Each row is a point on a tangle of strands that fork and nearly touch. The rows are in no order.
Points whose rows are less than 55.9 apart are linked; no others are. Some points are linked to none.
Z282: [4,20,-9,-14,-14,35,-14,-10,-1,-20,14,5,23,18,-16,-33,27,1,-14,-43,-7]
Z485: [-14,-10,21,11,6,-9,22,-1,-28,-40,10,-17,-9,10,-48,6,29,19,-14,2,26]
Z130: [6,-16,9,-6,-4,-4,14,-7,6,19,-1,-11,-11,-29,-25,-18,1,-24,4,25,-18]
Z756: [-34,31,16,-1,18,7,-11,5,-26,-12,3,-5,-21,32,-38,43,-33,46,38,-43,17]
Z471: [12,-17,3,4,13,9,2,-10,-10,-25,26,-2,11,-15,-35,-27,45,-19,-25,24,7]
Z350: [37,-1,-9,0,4,7,-2,18,26,1,-28,8,41,-12,36,9,-3,-29,-30,-3,-14]
Z731: [24,-22,11,-2,9,11,7,-9,14,-9,15,4,23,-26,-35,-29,25,-23,-29,22,-9]
Z628: [-13,5,-2,8,-1,13,40,18,-16,-4,-1,-19,-21,8,61,2,-35,-10,9,-6,-5]
Z110: [20,-19,-16,-8,12,-41,-10,0,1,21,-16,-9,6,-19,18,-31,-11,-38,-22,1,-24]
Z345: [9,-7,2,5,2,11,-9,-8,-13,-17,29,-5,-7,1,-27,-20,29,-7,-5,22,10]
Z556: [-28,-10,21,-3,5,18,-3,-7,-6,-15,6,-42,1,29,-35,1,1,38,13,-46,8]
Z153: [-1,-13,4,-7,-13,-5,18,5,11,26,-15,-9,-16,-23,5,-19,-10,-20,-1,14,-16]
Z155: [24,-18,-11,8,28,-17,-6,-11,19,18,0,13,17,-37,-8,-16,22,-28,-22,29,-2]
Z423: [8,23,-27,-3,18,0,-37,-13,-24,-10,33,16,-20,1,-6,-19,36,-2,3,0,20]
Z48: [13,-27,22,11,0,2,8,-8,30,-14,-14,-2,35,3,-18,13,19,5,-32,1,10]
Z262: [-9,-12,9,12,-5,-13,12,-2,-20,-25,10,2,-19,4,-42,13,18,20,3,20,29]
Z92: [-29,-19,25,8,11,-13,8,7,-19,-10,-2,-35,-24,11,-48,26,-10,45,12,-22,15]
Z103: [2,-5,16,7,2,7,3,-1,-24,-37,24,-19,6,19,-32,-8,29,1,-17,11,14]
Z202: [-17,-27,34,-7,0,23,30,15,22,13,-13,-29,7,0,17,-7,-14,-2,9,0,-31]
Z977: [13,-20,2,0,-1,-12,9,-15,12,11,-8,-5,12,-29,-16,-10,9,-34,-7,33,-7]
Z909: [8,-13,3,-5,-2,0,36,16,8,12,-21,-19,4,-22,26,-14,-22,-33,-11,15,-29]
Z494: [-43,35,11,-3,-1,11,8,11,-9,4,-20,9,-33,16,-3,34,-35,44,30,-27,3]
Z575: [0,4,2,17,-10,-5,13,-9,16,-6,-17,8,24,9,31,32,6,8,-3,1,15]
Z104: [-29,0,7,10,-13,-13,19,-6,7,-3,-27,-13,-4,14,10,32,-13,33,11,-28,15]
Z496: [33,-12,3,0,24,-14,2,9,32,10,-23,10,36,-36,-3,-9,3,-38,-46,19,-24]
Z478: [12,2,-32,6,17,-14,-29,-19,19,11,1,22,6,-19,24,-9,28,-4,-3,4,19]
Z468: [18,3,-9,-12,-19,22,-20,-15,7,-2,0,11,23,10,-7,-23,18,2,0,-27,-3]
Z449: [13,-35,24,2,-4,23,12,-3,14,-13,7,-6,32,-5,-39,-27,17,-13,-24,5,-15]
Z835: [12,-3,-17,-12,-5,4,-24,-4,-10,2,14,-6,-19,-4,-14,-28,17,-12,5,11,1]
Z960: [-31,19,15,-7,-10,21,5,9,14,21,-9,-17,-14,20,10,5,-16,28,30,-29,-16]
Z507: [-21,7,13,-14,-14,34,-5,-6,10,-4,2,-12,-3,23,-23,-20,6,20,10,-31,-9]
Z37: [29,-7,-11,-24,-13,16,-17,-4,24,-2,-8,15,44,-3,-3,-36,14,-13,-12,-28,-22]
Z224: [13,-6,1,18,9,-12,31,3,-12,5,2,-7,10,-14,38,14,-16,-32,-1,39,0]
Z186: [2,9,-35,1,5,-38,-34,-6,-18,32,4,11,-20,-11,16,-7,-13,-16,6,7,0]
Z382: [-1,-2,4,13,5,3,55,16,-8,-11,-1,-24,-12,-3,50,4,-33,-24,2,15,-7]
Z936: [25,-22,-11,1,40,-3,-22,-8,25,-1,10,17,27,-25,-2,-29,42,-18,-32,11,5]
Z614: [14,0,-10,17,7,-16,11,-6,14,-2,-10,18,25,-9,36,27,10,-2,-14,25,20]
Z828: [18,-21,16,-6,-10,15,0,4,22,8,2,-12,36,0,-6,-1,12,-9,1,2,-12]
Z472: [-5,20,-30,-10,-11,-14,-29,3,-23,28,7,9,-32,2,14,-2,-36,-9,16,2,0]
Z144: [-32,21,5,-4,1,13,28,22,-18,6,-7,-7,-34,7,46,10,-38,10,17,-7,-11]
Z832: [29,-15,7,21,11,-9,2,-4,28,2,-5,7,41,-6,10,19,13,-11,-13,24,7]
Z274: [-24,-20,29,8,-4,-12,23,1,-3,-3,-10,-23,-17,7,-24,23,-6,35,8,-3,12]
Z872: [-11,3,10,10,-17,-6,19,-4,14,-1,-28,-15,28,20,20,33,-4,18,3,-30,10]
Z730: [-26,4,6,-7,-11,10,21,9,-8,14,-7,-5,-30,-2,16,12,-29,11,22,17,-5]
Z343: [8,6,-27,-14,13,-4,-38,-11,-16,-1,26,5,-18,-3,-22,-38,30,-13,-13,-5,6]
Z139: [16,-11,-24,0,26,0,-32,-19,21,3,6,27,21,-16,11,-27,43,-8,-19,-2,14]
Z635: [-32,31,8,-7,-2,30,-4,5,3,13,-5,-3,-28,25,-11,16,-24,28,36,-30,-1]
Z814: [38,-13,13,14,30,0,-9,3,39,0,3,19,48,-17,-2,8,25,-17,-28,25,-9]
Z953: [29,-16,-12,-6,11,-23,6,13,10,20,-25,-8,19,-26,18,-27,-20,-53,-32,11,-36]
Z236: [0,19,-22,3,10,-8,-31,-13,-27,-16,28,25,-25,-1,-10,3,17,18,11,14,24]
Z166: [-19,6,9,5,-6,-17,-7,8,-30,-13,14,24,-30,14,-20,44,-22,37,23,3,15]
Z819: [15,-5,-23,-15,5,-34,-34,-8,-1,29,-14,-2,-10,-7,10,-41,-3,-22,-13,-10,-15]
Z140: [-5,20,-23,6,-12,-7,-15,-11,-1,11,-3,18,-2,-1,27,3,-6,-3,15,4,9]
Z410: [-14,36,-6,-3,-4,20,-24,6,-23,-7,22,7,-25,29,-30,17,-15,18,32,-12,16]
Z235: [19,-8,-11,-24,-4,28,-19,0,-9,-27,25,-3,23,6,-15,-52,32,-9,-30,-11,-17]
Z460: [-3,9,-7,13,-4,-20,-8,-8,-13,-8,17,36,-21,-4,-5,22,13,18,16,24,27]
Z151: [-25,-1,22,2,-8,10,7,4,0,-5,-4,-16,-27,24,-20,11,-6,35,19,-9,1]
Z784: [18,6,-34,0,16,-26,-21,-11,3,25,-12,14,11,-9,41,-14,9,-17,-15,-10,1]
Z24: [-42,25,11,-6,3,9,22,17,-12,6,-13,-1,-40,17,36,26,-43,34,22,-23,-7]
Z754: [-15,2,8,8,-19,-28,7,9,-24,-4,12,23,-25,4,-5,40,-27,18,25,30,12]
Z185: [-20,6,9,16,-15,-32,30,11,-21,-5,5,5,-26,-11,19,38,-29,9,13,27,10]
Z70: [23,4,-40,-11,9,-19,-28,-8,20,17,-22,21,29,-16,39,-19,14,-27,-17,-23,-13]
Z66: [-13,13,12,-21,-11,44,-8,-2,-3,-23,15,-13,12,30,-22,-28,19,15,-7,-48,-9]
Z957: [26,-20,3,-6,0,1,24,22,23,20,-20,-12,27,-26,15,-21,-19,-41,-18,19,-39]
Z112: [11,2,-23,-1,-5,-21,-33,-9,-14,22,18,5,-20,-11,-5,-14,2,-16,6,14,5]
Z976: [14,7,-17,4,-10,7,-20,-16,7,2,3,8,13,9,4,-2,18,-4,13,-5,5]
Z280: [-25,11,11,4,-5,-11,-10,17,-26,-10,0,10,-28,24,-33,45,-35,52,29,-20,17]
Z47: [-8,-27,14,13,-12,-10,24,-11,14,-20,-26,-4,13,5,-19,26,16,19,-16,-3,18]
Z866: [32,-21,17,6,13,11,-11,-7,32,-12,0,12,49,-10,-14,2,33,-2,-38,6,-6]
Z708: [-2,-15,9,13,-4,-12,21,-15,7,-21,-3,13,-1,-8,-24,15,21,6,-5,21,23]
Z339: [-25,27,16,-5,4,18,-15,8,-24,-18,16,-7,-19,39,-39,24,-11,34,28,-30,18]
Z700: [20,4,-15,12,7,-9,29,18,-11,2,3,-18,8,-8,52,0,-27,-36,-6,21,-7]
Z950: [35,-3,-7,-19,-10,5,-8,0,32,4,-22,17,46,-8,20,-14,7,-16,-20,-16,-17]
Z318: [-21,16,8,-2,-9,3,-2,21,-18,14,8,-5,-37,5,8,27,-38,11,37,17,-6]
Z141: [-27,-5,31,-7,-4,16,16,11,10,17,-8,-28,-6,18,21,6,-15,16,25,-13,-17]
Z713: [-16,9,4,-14,-19,21,-8,-3,-4,5,-5,-8,-33,12,-19,-5,-2,13,13,-7,-3]
Z660: [-2,13,-24,2,-12,-21,-6,-7,-15,5,5,27,-23,-11,14,13,-8,5,13,19,14]
Z329: [-3,30,-16,-11,-9,11,-32,-1,-20,13,14,10,-29,12,-7,4,-21,5,31,0,7]
Z767: [-23,50,-11,5,-19,13,18,8,0,9,-10,-1,-5,13,49,15,-35,1,22,-28,-3]
Z845: [7,-18,14,-12,-6,31,6,-2,-1,-29,23,-7,20,5,-28,-38,23,-5,-34,-6,-16]
Z966: [-2,-2,1,17,-4,-24,25,7,-8,4,5,2,-11,-10,35,20,-18,-13,9,33,4]

A fork is a point with three links. Follow the links from the first point to the second and name the forks in between, in order.
Z635; Z339: Z144
Z449; Z185: Z345 Z835
Z282; Z410: Z468 Z835
Z274; Z660: Z468
Z410; Z48: Z835 Z345
Z845; Z262: Z345
Z144; Z236: Z835

A fork is a point with three links, a tip a point with one. Leave the first point through the second and follow the links. Name the first fork or tip that comes.
Z280; Z756: Z835
Z754; Z185: Z144
Z103; Z485: Z104
Z936; Z155: Z819
Z92; Z274: Z468
Z110; Z953: Z70
Z872; Z575: Z345

Follow the links from the first point to the second, and from the first to the third. Name the last point that the two ways share.
Z236; Z708; Z628: Z835
Z845; Z614; Z92: Z345
Z756; Z140; Z614: Z835
Z350; Z713; Z708: Z468
Z471; Z507; Z950: Z468
Z731; Z660; Z575: Z345
